Points on a hilly landscape, in no order, each with its height.
From any point a climber takes the steepest step (rise divided by distance) to one of its 4 nearest points. It stops when none of these is higher. Distance is the straight distance between rows; heights are no part of it.
vozon: [ 26  18   5 -16 -23 -32  26  29 -29 -32   7   4  12   9 -16 -32]  (h 3.00)
supo: [-10 -23  18  -3 -20 -45   7 -24  49 -10 -15  -7 -24 -38  28  32]  (h 3.48)
fubul: [-18 -11  11   8  33  41  13  -7 -26  35  -8  33  -8  30  32  39]  (h 5.01)
beve: [ -8 -21 -11   7 -17   2   5   1  35  -1 -22  27  -3   0  13  18]  (h 2.13)
Kozef: [-21  19   2  -7 -16  26  -5  35 -47   2  13  30  15  33 -22 -28]  (h 4.33)
luzi: [ 34  31  -2  -8  21  -3  43  20 -33 -10  21  -8   6  13  -8 -12]  (h 0.68)
dut: [  9  -3   9  -3  45  31  34   1 -38  27   8   9  -2  18  20  36]  (h 5.50)
vezu: [ 17 -17   8  -3  -8 -26  17 -23  20   4  -7 -27 -11 -26  23  26]  (h 3.45)
Norop: [ 20  16  11  -2 -20 -34  15 -16  23 -10  10 -48   7 -33  -3  -5]  (h 4.90)
puvin: [ 40   8  -8  -8  65   1  17 -24 -13  12  17 -41   0 -14  12  34]  (h 6.02)
lemep: [-37   8   1   7 -26  10 -46  45 -41  -5   5  32  11  23 -35 -45]  (h 4.94)
nufom: [-23 -33 -16   0 -35 -20 -23 -10  68  -3 -31  33 -23 -20  -5  12]  (h 3.63)
nika: [-20  18  -5  -8 -49 -38 -37  49  -1 -32  -7  44  13  10 -27 -44]  (h 3.58)
gosab: [ -9 -43 -10   5 -30  20 -57  13  67  13 -40  42 -26  -1 -20 -21]  (h 6.99)
Lepi: [ 8 -7 -2  8 -2 11 24 -1 -7  5 -4 12 -3 10 22 15]  (h 2.57)
tek: [-21 -32  -7  10  -6  14 -19 -15  24  17 -34  47 -10   1  16  14]  (h 3.82)
Kiz: [-45 -25   6  39  13  64 -37  -2 -22  49 -20  26 -13  17  -9  13]  (h 8.04)
bati: [ 13   5   8  -3 -49 -46  11  -1  39 -23  -2 -41  -2 -33  13  -6]  (h 5.24)
Zutev: [ -4   5   6   9  -4  21  18  17 -18  12   5  17  11  30  11  -8]  (h 6.76)
kuva: [-37 -14  -3  26  -4  62 -18   8 -27  24  14  22   0  26 -19   0]  (h 7.14)
furof: [-39 -11   5  32 -14  52 -33  22 -59  14  28  17  -7  27 -46 -37]  (h 6.25)
Sib: [ 43  36  -6 -11  38  -4  36  -4 -23 -12  31 -44  20   7 -20  -8]  (h 2.23)
dubu: [ 18  58  -3 -32   2 -41   7 -27  10 -33  40 -70  39  -5 -27   4]  (h 5.25)
sevo: [-37 -17   6  29   0  50 -23   7  -8  38 -11  33   3  22  -8  -1]  (h 7.43)
Befit: [-31 -19   2  25 -21  45 -50  23  24  19 -23  28 -14   3 -20 -27]  (h 7.20)
tibo: [ 23 -11  -3 -31  69 -12   5 -50 -14  15  13 -36 -17 -38  26  35]  (h 7.62)
dab: [  9 -25  -8   0   0 -17  16 -18   6   3 -10   0 -16  -9  33  25]  (h 1.60)
reko: [ 37  37 -13  -1  81  23  37   7 -27 -12  28 -37  21  12 -12  14]  (h 2.99)
peki: [-19 -18  -2  15   0  34  -4   2   0  21 -18  36   4  18  20  18]  (h 5.87)
Fetu: [-25  -4   0  13   9  32  17  12 -18  20  -1  34   6  25   6  11]  (h 4.69)
Funov: [ 21  30   3 -25 -29 -63  12  -3   1 -34  18 -58  20 -20 -29 -32]  (h 5.63)
Ziguf: [-16  -6 -22  -1 -54 -26 -24  19  37 -31 -15  49  -6   2 -15 -37]  (h 2.40)
gonar: [ 15  -4  15  -7  -2 -32   1 -29  28  -7  -4 -45 -10 -37  21  21]  (h 4.05)
Duso: [ 19  12  -4 -11 -37 -45  25  11   2 -37   2  -9   5  -2  -3 -33]  (h 8.22)
rarim: [-37 -21  10  31 -18  54 -40  17 -19  23  -7  25  -8  20 -25 -29]  (h 7.51)
Zap: [  2  11  23 -28  28 -42 -19 -56  27   3  -1 -48 -10 -56  39  35]  (h 2.82)
foz: [ 25 -12   9  -9  29 -26  11 -34   4  11   6 -52  -7 -33  19  31]  (h 5.38)
gafo: [ 33  13  -2  -6   4 -31  16 -19   6  -4  14 -57   7 -25   4  15]  (h 4.04)
sovob: [-35  11  13   1   3  34  13  34 -57   6  40  24   9  47 -32 -12]  (h 7.12)
Sig: [ 22  40  14 -19  -4 -40 -11 -37  40 -13   6 -78  35 -32   7  19]  (h 4.68)
ger: [-25 -20 -20  14 -22   1 -37  10  40   4 -32  43 -11   1  -4 -12]  (h 3.57)
zibiv: [ 40  40  -3  -3  58  19  44  13 -33 -13  26 -26  13  19 -18 -10]  (h 2.36)
gedab: [ 20 -22   4 -16  53  18  21 -27 -35  21   0  11 -19  -7  44  43]  (h 6.98)
kilef: [-21   8  -7  -3 -51 -23 -52  43  12 -36 -13  50   4  13 -27 -54]  (h 3.04)
nisa: [-13  -7 -11   6 -25  18  -5   9   8  -4 -14  33   2  12   6 -13]  (h 3.07)
zomap: [-27  -6  -8  11 -39   0 -42  31  25 -17 -26  41  -4   5 -18 -49]  (h 2.47)
zupon: [ 22  -2   2 -22  91   9  12 -46 -32  22   6 -13 -19 -16  35  47]  (h 6.33)
modu: [ -3 -16  -3  -1 -44 -40  13   0  49 -28 -11   2 -14 -21   1 -12]  (h 4.32)
kar: [ 25  10   1   0 -12  -6  37   5  -9  -5  -1  -7   2   9  18  -7]  (h 0.36)
zoru: [ 39  14 -12  -6  40  -4  27  -7  -7  -6  17 -49  22   4   0  17]  (h 4.37)

Where does a climber stop that starts at each point below?
zibiv -> tibo
zomap -> rarim
supo -> Duso
peki -> Kiz
kilef -> rarim
sovob -> Kiz
Sig -> Duso
dut -> tibo
nika -> rarim
reko -> tibo
vezu -> tibo
